Points on a hilly landscape, in no order, each with its height.
A climber steps from a point to whichever of its 2 nearest points has the largest rise for the distance, and stops where none of them is higher. Distance is the straight distance between rows; heights are no part of it.
(459) (h 2.23): [149 102 124 137 169 170 102  44 129  68 115 111 104 212 134 123  83 124
 128  87 130]
(297) (h 2.50): [149 118  83 163 184 161 127  64 159  87 101 120 121 183 110 155 108 135
 143  96 135]
(62) (h 3.37): [140 137 105 127 110 136 150 184 158 162 117 133 133 107  87 121  83 144
 137 147 101]
(259) (h 1.77): [136  78 154 162 169 193 126  90 103  99 152  88  94 161 128 185  84 105
 147  93 116]
(311) (h 5.84): [145 147 131 126 127  77  85 125 126 141  86 166 166 122 159  95 166 157
 130 120 126]
(128) (h 3.89): [110 112 128 127 115  53 125 206 132 151 107 170 151  97 165 109 160 127
 117 116 145]
(154) (h 2.49): [106 150  58 105 108  48 153 194  92 153 150 157 111 116 137 108 160 120
 143 138 132]
(251) (h 1.14): [120 126 172 162 127 160 110 151  79 128 168 122  84  93 107 156 134 115
 160 145 107]
(773) (h 1.38): [140  88 162 130 167 188 150 122 191 126 109 107 181 167 122 109  79  88
 128 116 102]
(83) (h 2.03): [124 150 145 127 125 130 121 172 123 151 121 129 118  66 132 134 143 111
 131 118  96]
(877) (h 3.95): [155 114 114 151 152 135 108  81  95 109 167 142 138 165 110 111 166 129
 154 129 143]
(494) (h 3.36): [132 167 151 144  77 104 125 101 131 145 103 115 164 133 112  97 118 137
 134 134 123]
(495) (h 4.78): [ 83 137 160 113  76 114 137 200 145 163 125 157 158 114 148 124 134 101
  99 146 147]
(600) (h 5.61): [ 97 152 145 104 111 121 188 214 175 187 114 145 180 128 139 108  65 121
 123 147 129]
(854) (h 3.92): [107 116 160 111 132 113  92 116 108  67 128 149 136 109 150 135 135 148
 139 124 144]
(288) (h 6.75): [ 87 158  95 114 109  98 177 212 146 172 143 149 158 132 110 110 107 118
 145 154 135]
(532) (h 2.07): [177  81 133 165 139 176 160 102 127 134 157  98  93 149 110 163  94  91
 155 102 116]
(722) (h 0.88): [125 132 129 152 124 130 146 110  74 118 170 144 100 107 130 147 138 135
 170 169 138]
(887) (h 4.82): [ 82 163 186 133 109 137 176 176 186 171 100 151 141 121 121 136  87 118
 117 158 117]
(379) (h 1.25): [121 151 150 126 168  63  93 156  69 133 146 135 116  93 181 109 218 116
 149 200 127]
(745) (h 0.45): [130 123 121 140 157 136  66 117 138  55 108 121 121 160 105 175  99 152
 121 109 139]
(501) (h 0.42): [130 140  94 122 151 119 146 135 205 128 107 104 207 159  92 128 101 169
 117 109 156]
(396) (h 1.72): [117 103 113  97 198 184  92  84 195  71  97 120 110 207 114 135  70  88
 111  93 101]
(790) (h 0.26): [104  82 162 114 163 139  95 101 136  52 133 115 135 164 127 180  75 131
 128 111 153]
(610) (h 4.80): [ 74 181 126  87  59 116  93 207 111 209 131 128 112 151 144 100 154  56
 122 157 113]
(57) (h 0.46): [138 180 127 129  96 147 114 119  64 167 153 131  75  83 132 115 150  97
 157 157  92]
(846) (h 3.06): [141  92 137 108 162 170 139 102 156  95 112  93 138 126 125 144  53 119
 116  83 117]
(310) (h 3.13): [ 80 141  99 125 131  23 130 216  92 130 132 179 149 123 154 126 179 112
 145 131 146]
(450) (h 2.76): [ 97 100 141 128 139 118 203 160 191 134 129 151 181 136 105 133  90 145
 120 134 156]
(142) (h 4.25): [145 129  73 125  58 111 126 133 122 184 146 134  92 129 120 103 151 118
 107 135 142]
(926) (h 3.31): [110  70 128 143 133 142 194 118 180 145 136 133 169 184  99 129  82 100
 115 144 142]
(372) (h 1.66): [125  94 207 138 146 165  87 121 138 113 125 155 144 137 118 114 130 108
 118  97  78]
(258) (h 4.88): [147 113 112 104  65 121 104 152 104 163 166 126  50  99 135 130 160 113
 112 156 127]
(491) (h 2.96): [148 166 158 152 113 137 106  93 108 106  96 125 137 112 123 131 129 150
 155 140 123]
(385) (h 3.79): [118 161 176 122  63  82  97 111 125 151 122 114 143 105 152 100 148 115
 131 153 130]
(416) (h 0.81): [141 103 125 119 147 153 125 143 206 117  84 125 163 169 109 131 107 153
  89 126 133]
(628) (h 2.75): [105 146  93 139 110  73 146 149 116 141 165 138 170 133 120 127 174 135
 148 141 172]
(585) (h 2.08): [155 169 145 101 132 107  85 149  57 126 154 133 115  59 160 106 175 108
 152 121 103]
(413) (h 1.26): [142  77 132 113 181 176 105 104 197 112  81 104 128 194 108 142  83 142
  90 108 110]
(848) (h 2.53): [158 168 154 127 134 116  82 121  86 116 141 118 139 100 136 105 160 148
 172 135 136]
(294) (h 4.81): [115 112 140 134 126 146 162  74 120  86 130 134 149 131 124 147 105 129
 122 113 133]
(7) (h 3.20): [103 113  97 111 129  89 138 121 118 100 144 169 164 141 118 120 147 162
 140 124 154]
(766) (h 4.23): [116 123 106 115 136 120 125  58 158  64  92 140 142 170 145 137  82 157
 106  91 143]
(104) (h 0.67): [111 158 127 132  90 133 152 122  89 139 155 161 101 124 124  97 129  99
 156 176 108]
(826) (h 2.85): [155 124  63 167 152 160 131  59 125  98 137 110 144 150 127 153 127 171
 121 100 175]
(723) (h 2.01): [117 112 133 112 185 159  82  73 138  60 120 145 129 200 121 128 110  78
 117  88 114]
(325) (h 5.55): [185 132  90 112 123  72 110 134  78 136 154 139 107 109 153  98 197 153
 170 141 143]
(661) (h 2.35): [ 80  98 116  81 107 125 213 131 200 149 123 127 193 153  97 123 110 174
  97 132 165]
(80) (h 2.91): [116 153 121 143  80 116 163 128 133 139 156 117 173 121 105 105 143 116
 138 134 149]
(832) (h 2.63): [122 138 188 144 175 151  53  99 109 116 126 121 111 107 143 154 165 159
 104  97  79]
(1015) (h 3.91): [ 90 114 113 101 138  95 157  66 153  70 116 154 168 152 157 109 129 156
  96  92 156]
(629) (h 2.06): [117 149  87  99  94  69 125 186  90 164 123 136  74  97 148 120 173  89
 129 171 127]
(150) (h 3.57): [ 87 139  95 129 138  86 158 106 129  95  92 171 165 136 142 142 148 173
  97 114 158]
(505) (h 4.17): [ 87 136 197 140 101 100 136 189 131 144 112 133 120 100 168 153 149 130
  86 156 137]
(763) (h 3.35): [136  98 111 127  99 142 201 114 152 164 124 120  96 114 109 124  91 136
  84 149 141]
(362) (h 2.13): [148 119 165 133 166 163  82 149 141 141 109 143 103 117 123 141 153 133
 100  84  76]
(110) (h 3.75): [150 121 112 137 129 140 158 132 133 141 106 159 156  96 123  96 141 131
 123 134 114]
(445) (h 1.78): [171 137 109 143 112 160 152 117 150 156 105  58 118 116 116 137 107 141
 108 126 122]
(270) (h 4.77): [115 137  83  86  55 116 172 152 123 187 150 161 131 121 112  93 135 119
 107 149 138]
(752) (h 3.77): [147 128  78 121 136 140 146  75 154 103  76 131 143 137 117 135  97 172
 104 102 111]
(271) (h 3.24): [148 139  62 137 134 119 145 104 148 103 116 116 165 136 118 143 134 186
 131  84 146]
(617) (h 0.66): [155  90 100 139 158 162  85 111 119  79 121  90  91 129 128 174 102 173
 120  93 144]
(852) (h 2.51): [121 142 176 137 129 137 121 123 139 130 113 103 122  98 114 147  99 135
 115 133 110]
(399) (h 3.80): [126  72 107 129 133 155 209  96 157 129 119 130 116 151 110 143  67 123
 131 141 134]
(493) (h 3.02): [107 138 206 117 170 135  55  77 122  73 125 125 121 139 148 136 126 140
 125  95  73]
(671) (h 4.15): [164 137 123 122 128  97  79 160  66 160 166 156  94 120 139  94 183 114
 141 163 133]
(581) (h 2.48): [146  73 183 154 134 190 127 113 130 153 149 103 102 140  93 125  95  99
 125 107  96]
(881) (h 4.26): [124  81  91 109 150 147 184  76 128  74 132 123 129 172 125 155  66 132
 139 103 140]
(1034) (h 1.67): [140 148  97 117 103 102 132 178  98 129 140 132 122  69 150 136 169 113
 127 149 141]
(557) (h 4.33): [119 109 149 113 134 125 115  57 113  71 144 112 163 134 160 151 129 148
 139 126 167]
(225) (h 3.05): [147 123 141 154 136 161 156 111 122 158 125 136 108 139 106 105 114 105
 126 134  98]
(185) (h 2.60): [135 163 148  96 144 107  78 173  48 158 178  99  78  60 166 125 197  76
 134 140 112]
(1039) (h 2.20): [126 140 176 160 156 116  78 134 101 135 127 113  76  96 129 157 189 145
 128 123 109]
(472) (h 4.49): [179 116  82 136 134 124 110  89  89 104 173 136 121 119 162 109 168 163
 165 141 171]
(647) (h 5.86): [182 128 138 123  76 140  93 129 104 161 150  90  76  56 141 131 160 132
 121 129 138]
(633) (h 2.11): [102 132  60 113  87  82 169 156  88 144 171 176 101 114 104 134 142 135
 142 158 159]
(411) (h 3.74): [120 123 126  96 139 150 117  75 168  56  80  76 146 148 138 146  77 135
  93  83 123]
(975) (h 5.60): [ 96 160  94  93  78 105 140 204 121 193 142 141 127 122 116  89 141  77
 141 168 151]
(778) (h 4.24): [ 82 168 176 118  43 108 110 161 134 178 128 118 122 100 146 120 135  88
 101 157 135]
(435) (h 3.44): [124 130 212 122 146 141  88  87  84  87 135 121 126  94 158 113 129 141
 146 130 105]
(857) (h 0.89): [179 119 106 162 129 173 101  98 103 108 131 129  61 112 149 153 132 184
 137 101 138]
(762) (h 1.45): [139 123 175 167 152 180 103 121  89 110 157 104  78 126 120 172 117 141
 149  93  99]
(323) (h 4.09): [117 168 139 139 128 138 133 193 169 191  96 135 135 121 119 128 118 118
 137 163 118]
(928) (h 1.75): [127 141 170 148 158  71  81 160  89 126 127 143 120 107 154 137 206 139
 140 144 109]
(934) (h 2.92): [104 137  81 113 102 126 206 158 160 169 118 125 115  98 107 112  94 125
 112 181 116]
(295) (h 3.23): [137 160 121 103  87 107  61 164  59 163 165 108  77 104 153 104 187  69
 151 165 148]
(242) (h 4.72): [116 162 165 132 131  61 122 166 132 146  94 142 163 103 164 113 177 128
  89 124 119]
(1000) (h 3.59): [142  90 111 148 151 154 131  48 105  72 172 121 131 204 114 137 129 105
 162 123 154]
(248) (h 1.94): [139  86 189 148 178 178 136 102 157 134 115  93 129 185 107 134  90  78
 130  97  73]
(201) (h 1.40): [173 165  80 151 118 135 131 141 126 137 130  88 126 103 109 128 132 131
 141 134 145]
(814) (h 1.11): [179 134  89 175 109 162 115 107  98 144 122 105  87 132 113 145 143 156
 151 139 150]
(521) (h 0.87): [133 100 138 126 150 179 142 157 179 126 136 139 164 126  96  94 113 103
 122 102 107]
(10) (h 2.05): [ 91 139  82 129 123 102 219 143 215 185 130 126 192 151 108 109 118 168
 113 149 169]
(116) (h 4.71): [129 155 109 121 162 112 124 137 132 108  99 182 159 125 143 107 160 133
 137 119  96]
(989) (h 2.34): [158 115 120 130 161 161 160 109 169 132  87  68 101 128 111 155  52 147
 116 117 111]

For each start below, name the point where the climber stops.
(617) -> (766)
(83) -> (495)
(416) -> (766)
(1039) -> (294)

Call two points neighbours if one is among the 2 nearest of the other. Go from one point of each pair to the other, from neighbour to neighbour, staying as high as possible. Name the lowest point that can't be avoided.
(288) / (495) -> (778)
(325) / (766) -> (459)
(288) / (766) -> (628)
(294) / (647) -> (934)
(647) / (288) -> (142)
